The views of a scene show one set of named points, each view turned or mirrored, and shifted as a whole, with a little noise and some points left out.
In the rows, 128 means zero.

Scene 1
View 1
Q467: [142 108 151 138 146  73 138  84 156  95 144 124 120 153 140 127 117 109
 179 131 149 127 169 106 110 223  83 165 156 168 122 139 111  97 139]
Q402: [155 170 180  95 133 105 124 110 127  96 126 118 155  89 151 131 134  84
 174 132 129 100 142 146 115 153 122 152 170 139 147 150 163  95 135]
Q100: [135 139 165 135 161 153 126  79 157  59 183  98 119 120 115 139 106 150
 169 161 117 177 167 127 101 182  58 120 152 173 143 151 153 111 136]
Q93: [136 163 185 100 136 113 105 100 133  87 133 117 151  88 157 157 130 100
 173 140 124 128 149 146 111 153 103 138 180 147 147 141 176  82 128]
Q816: [139 162 173 126 151 133 119 125 149 116 129 107 100  93 149 129 140 120
 147 129 140 134 140 146 159 138 121 146 149 138 134 174 114  99 139]
Q120: [164 175 153 128 123 154 140 120 107  80 142  99 115  96 116  94 108 126
 174 160 107 123 154 133 133 153 122 130 124 120 151 165 155 134 152]
Q570: [156 184 145 130  99 126 119 153  81 121  93 112 105  91 141  96 112 115
 175 146 109  86 147 144 161 139 158 138 117  83 143 165 153 126 160]
Q826: [127  97 150 146 160  80 127  88 170 110 146 118  95 157 144 143 117 132
 168 129 148 150 172 110 125 216  74 157 155 168 111 142  95  89 132]
Q711: [124 148 147 113 107  55  92 129 100 145  76 134 126 112 180 156 109  92
 182 123 131  84 159 144 151 172 137 150 159 100 123 129 156  74 145]
Q61: [128 145 185 116 160 109 113 103 167 108 141 113 122 106 156 156 139 111
 148 125 145 145 148 145 127 158  93 151 177 165 127 152 125  78 127]
Q571: [157 157 149 143 146 171 155  98 134  56 176  94 103 119  97  88 107 148
 173 172 113 154 164 123 118 171  92 129 122 148 153 169 141 141 152]
Q840: [134 130 123 163 128 102 122 129 117 136 111 118  71 137 143 117 105 143
 169 137 129 124 168 120 166 186 121 149 121 104 118 149 106 108 156]
Q907: [134 137 178 119 164 123 118  88 164  80 163 111 130 115 139 152 126 122
 158 141 134 156 157 136 114 173  70 142 172 172 130 148 143  89 128]
Q983: [164 172 155 118 106 124 131 112  91  71 127 114 149 104 130 109 101 105
 193 159 109  97 158 132 107 171 120 135 136 116 157 140 181 121 149]
Q635: [167 146 148 155 151 165 173  97 141  58 180  97  98 130  89  66 115 147
 173 165 126 145 162 109 116 191  89 145 114 157 145 175 109 146 151]
Q368: [152 186 155 129 118 171 120 122  91  71 142  98 122  88 115 114  93 140
 177 172  88 133 160 142 126 148 114 109 128 107 158 154 189 130 155]
Q299: [168 172 153 132 125 155 148 116 105  71 145 102 118 103 108  84 106 126
 178 161 110 118 151 126 125 163 120 135 122 121 152 165 155 141 153]
Q952: [150 197 187  90 121 148 114 111 106  60 137 105 168  64 139 132 117 104
 176 158  94 120 140 155 105 124 118 116 163 126 167 151 211 105 137]
View 2
Q93: [ 88 116  99 118 130 101 131 129 158 162 134 100 135 164  95 138 107  99
 173 153 180  89 147 120 137  72 121  83 108 153 157 128 119 134 178]
Q299: [153  74 138 145 109  90 128 123 126 148 171  71  79 206 110 121  99 166
 143 135 148  69 120 134 107  94  96 146  89 163 186 127  76 107 137]
Q983: [123  91 110 129 124  98 126 117 128 167 160  79 105 196 114 137  99 126
 167 142 172  78 151 119 113  69 111 131  90 148 176  99  81 106 159]
Q816: [131 112 122 163 124  86 147 132 139 102 141 104 102 167 106 130 108 132
 143 119 145  81 140 133 134 108 141  98 120 152 124 182 150 144 148]
Q570: [165  96 121 167 139  87 110 117 119 149 156  72  67 211 139 144  85 142
 130  97 181  64 183 114 106  87 138 125  72 142 143 151 111 120 136]
Q120: [144  84 131 144 115  84 129 126 132 146 164  75  89 195 103 124 101 154
 141 133 156  73 123 134 113  95 105 127  97 165 175 136  95 120 144]
Q952: [100 108 108 119 106 102 124 141 154 184 139  97 112 191  97 144 100 126
 155 167 187  81 119 135 130  64  95  82  95 168 187 137  85 132 180]
Q711: [122 123  99 144 171  95 117 108 137 145 134  85 122 176 133 148  94  77
 164 100 190  81 226  93 123  75 158  97  87 124 116 129 159 127 163]
Q100: [ 98  91 134 106 121  92 151 131 167 127 153  89 150 149  55  88 122 135
 165 171 139  93  89 144 132 124  94 108 139 181 183 128 119 132 146]
Q635: [141  67 143 138 110  84 165 122 124  98 183  80 113 169  85  86 120 166
 165 145 100  83  88 146 115 131  92 167 131 160 178 116  96 105 117]
Q467: [ 99 100 113 125 150  93 176 107 132  96 157 102 168 132  92 103 121  99
 197 143 119 107 162 117 125 115 128 142 144 133 134  92 146 108 143]
Q571: [136  72 141 128 114  87 148 127 138 121 173  73 110 174  73  92 115 162
 149 151 127  79  91 146 116 126  90 144 118 172 185 122  93 116 127]
Q840: [154  96 137 145 174  83 131 105 135 101 156  63 115 165 108 100 111 126
 152  92 151  83 183 110 109 137 150 140 109 146 126 131 165 119 113]
Q368: [140  88 130 127 121  93 102 128 152 173 158  62  89 204 100 118  97 152
 135 143 180  66 119 132 116  98  98 110  80 180 194 137  85 128 142]
Q907: [ 88 110 118 123 122  96 161 132 158 118 139 108 151 138  77 110 122 111
 173 161 143  96 117 135 143 110 121  92 141 163 151 144 143 138 164]
Q61: [ 95 118 111 141 121  94 161 135 153 105 129 117 140 142  89 126 121 107
 169 146 140  97 133 133 148 101 135  86 137 152 124 163 156 147 163]
View 3
Q402: [160 100 180 180 132 152 107 137 123 145  80 171 136 163 163 124 106 136
 143 106 110 147 143 177 144 117 204  71 124 147 157 169  70 116 104]
Q816: [159 120 122 136 120 132 122 126 134 122  82 165 123 139 141 148  86 138
 112  97 121 171 143 141 147 116 196 116 128 162 164 180  70 107 108]
Q93: [144 107 190 185 101 131 114 152 115 141 101 178 136 174 164 114 111 128
 147 114 117 136 153 162 141 129 182  63 125 124 159 155  75 112 126]
Q570: [166  91 125 159 190 163 144 116 127 121 131 172 103 156 158 128  72 128
 106 103 139 114 181 160 107 109 232 119 114 134 114 196  78 137 110]
Q299: [152 103 138 168 180 138 109 137  97 149 124 148 122 104 177 126  97 119
 132 138 109 131 189 136 116  97 179 109 143 151 131 158 107 129 108]
Q952: [127  85 187 192 146 123  96 157 106 147 109 190 134 134 171 130 122 121
 157 137 104 143 186 159 134 133 195  56 133 140 147 156  71 114 138]
Q826: [193 169 148 135  43 121 126 143 112 131  85 112 150 157 154 111  92 128
 111  90 134 148 112 120 153  87 120 127 140 126 178 142 115 107  96]
Q983: [163 102 187 194 148 147 121 149  99 153 130 158 131 161 183 100 107 115
 146 128 122 102 173 162 117 106 183  75 130 119 128 156 106 131 114]
Q368: [129  93 147 168 171 112 116 147  99 136 140 176 117 119 168 132 100 112
 137 146 118 125 211 133 107 121 184  97 133 136 128 160  92 125 145]
Q635: [170 140 123 146 155 124  98 144  83 155 112 110 140  65 174 133 100 116
 121 145 100 152 177 110 132  79 133 138 162 168 151 143 135 115  95]
Q571: [152 128 128 155 150 106 104 150  84 147 124 134 135  77 174 133 109 110
 128 153 106 147 191 112 127  92 143 124 156 155 148 144 120 115 118]
Q711: [181 109 170 167 105 165 155 127 140 120 106 170 123 225 153 105  77 134
 120  69 154 110 130 176 129 111 216  90  98 103 133 185  75 126 107]
Q907: [149 139 165 158  70 110 102 153 108 139  82 154 144 136 157 129 110 127
 137 112 109 167 133 134 157 117 146  88 141 143 180 148  81  94 118]
Q120: [151 102 138 164 175 132 114 135 103 140 123 162 120 110 166 132  93 118
 128 133 114 134 191 141 117 110 187 108 132 150 135 162  98 125 121]
Q61: [160 134 155 145  73 122 108 139 130 126  66 162 144 149 148 136 100 138
 127  97 117 176 125 145 163 119 173  94 133 152 186 162  71  97 109]
View 4
Q571: [138 107 162 143 134 158  81 168 119 117 133  93 134 159 150  72 134 147
 110 125 128 127 158  94 102 102 114 126 110 147 166 166  92 113 109]
Q570: [144  79 115 144 180 140  64 197 163 123 166 116 185 116 150 112 168 106
  84 131  69 219 128 145 138 118 165 123 136  90 193 156 137  86 105]
Q402: [151 111 117 175 181 113 110 191 159 143 123 164 166 113 124 101 133 134
 109 119 143 199 112 161 150 122 151 118  97 143 170 142 110 100  94]
Q983: [162  89 134 182 160 160  95 197 138 132 127 130 171 112 163  86 136 116
  92 122 117 163 125 153 127 128 150 114  94 117 183 160 131 111 120]
Q635: [135 120 149 124 113 169  77 169 115 118 135  87 120 156 138  62 141 145
 133 122 138 137 162  87 104  80 123 125 112 149 170 168  74 108 113]
Q907: [146 127 150 168 172 120 116 152 136 137 109 162 128 142  97 101 133 184
  91 121 161 154 134 139 137 106 116 124 134 168 152 151  78 129  98]
Q61: [138 131 136 158 184  99 113 157 150 136 113 170 135 137  85 111 145 178
  96 124 154 189 128 147 152 102 130 125 147 160 149 144  78 115  87]
Q120: [136  92 138 147 168 139  72 185 142 123 144 108 160 139 158  88 143 126
  99 126 102 168 141 117 118 114 133 125 105 123 180 163 121  98 103]
Q816: [125 116 128 133 184 100  85 162 158 130 137 141 145 146  97 114 157 164
  98 126 120 210 134 127 145  94 132 133 151 137 163 149  91  95  83]
Q467: [164 136 136 154 121 175 127 173 114 133  98 166 128 117  89  89 172 165
 113 115 162 166 133 160 140  73 154 116 156 147 162 158  61 142 126]
Q840: [147  98 133 126 143 170  82 171 130 118 143 129 148 131 102 114 196 149
  82 132  87 197 146 147 130  78 158 124 198  98 179 168  83 123 117]
Q100: [146 114 171 165 159 145 108 145 120 130 108 129 128 157 125  87 124 183
  84 125 151 116 147 113 112 114  96 126 125 172 152 165  79 136 103]
Q93: [159 101 140 192 191 126 119 175 149 147 107 168 165 115 124 107 132 155
  72 124 144 167 116 168 145 136 138 116 118 146 166 151 113 124 106]
Q299: [141  97 135 148 150 152  77 187 136 123 140 101 156 132 160  76 144 119
 107 125 111 160 145 117 112 113 138 125  92 124 183 160 118  97 110]
Q826: [155 133 142 149 127 165 123 152 118 129  95 168 121 131  68 101 177 185
  99 117 156 167 140 152 140  69 141 121 193 149 154 163  47 148 122]
View 5
Q299: [155 144 160 129 114  81  80  49 112 110 114 152 138 126 136 127 132 173
 193  66 147 122 112 173 128 181  98 103 115 155 107 148 144 147 124]
Q635: [149 133 118 121 120  86  82  66  61 132  86 137 142 144 141 108 149 168
 157  62 140 150  84 191 122 158 115 125 130 158  92 133 112 115 115]
Q61: [120 100 115 159 134 119  93  67 133 145 163 180 162  98 147  97 105 186
 132  80 122 120 177 177 125 136 124  96  96 134 168 171  80  99 132]
Q402: [140 113 156 170 136 107  72  40 148 119 179 186 168 104 145 123 103 203
 184  67 138 103 170 174 119 167  96  74 112 136 150 168 113 131 134]
Q93: [124 121 163 168 123  93  72  54 163 121 166 169 176  90 156 120 110 169
 151  65 118 102 182 186 135 166  97  83 108 133 158 168 109 148 114]
Q467: [145  93 106 142 165 138  81  96 124 135 127 163 200 114 151 104 147 157
 139  46 135 135 154 230 118 159 128 109 140 139 159 129  70 109 112]
Q952: [122 142 182 173 101  58  63  32 145 115 168 153 159  99 154 124 102 182
 166  65 122  98 154 168 139 166  78  80  99 138 129 176 134 166 120]
Q571: [135 145 132 124 101  69  83  62  84 133  96 130 139 129 152 112 140 160
 149  70 129 139  98 186 132 160 108 120 118 155  97 146 125 132 114]
Q840: [154 110 129  85 142 139 123 110 146 125  97 179 142 106 123 121 149 129
 178  80 157 138 164 176 146 194 145 112 119 154 167 136 123 112 123]
Q100: [105 131 128 153 104  65  76  72 101 146 119 133 162 106 166  99 133 154
 104  61 103 133 131 195 142 142 107 117 110 141 128 154  96 130 103]
Q368: [135 157 180 126  87  57  87  48 139 113 121 141 126 106 143 130 126 151
 175  76 131 113 131 154 150 188  90  97  93 150 117 164 161 165 118]
Q826: [129  87  95 131 158 141  97 110 122 147 117 167 187 104 153  94 145 142
 118  59 126 141 164 219 129 152 146 119 125 142 175 133  60  95 104]
Q711: [153  99 166 129 161 153  97  87 209 104 165 204 170  79 129 132 123 152
 199  70 157 101 212 182 137 205 123  77 114 139 201 157 120 131 126]
Q907: [109 114 121 162 126  93  77  67 125 149 152 161 168 103 163  95 116 172
 116  66 111 122 162 190 130 133 116 106 108 135 152 162  82 116 113]
Q120: [152 145 162 122 108  81  90  52 119 111 123 153 127 123 134 127 125 173
 189  74 142 124 127 160 135 181  99 101 108 154 116 158 148 138 130]
Q983: [156 136 178 143 127  84  67  47 145 102 136 155 163 112 139 138 126 168
 196  48 142 108 138 190 129 193  91  87 119 144 128 153 137 161 119]

In a view up to two points have been moved. Name them for each view, in the order of its rows, or write -.
view 1 -> Q93, Q952
view 2 -> Q299
view 3 -> Q983
view 4 -> -
view 5 -> -
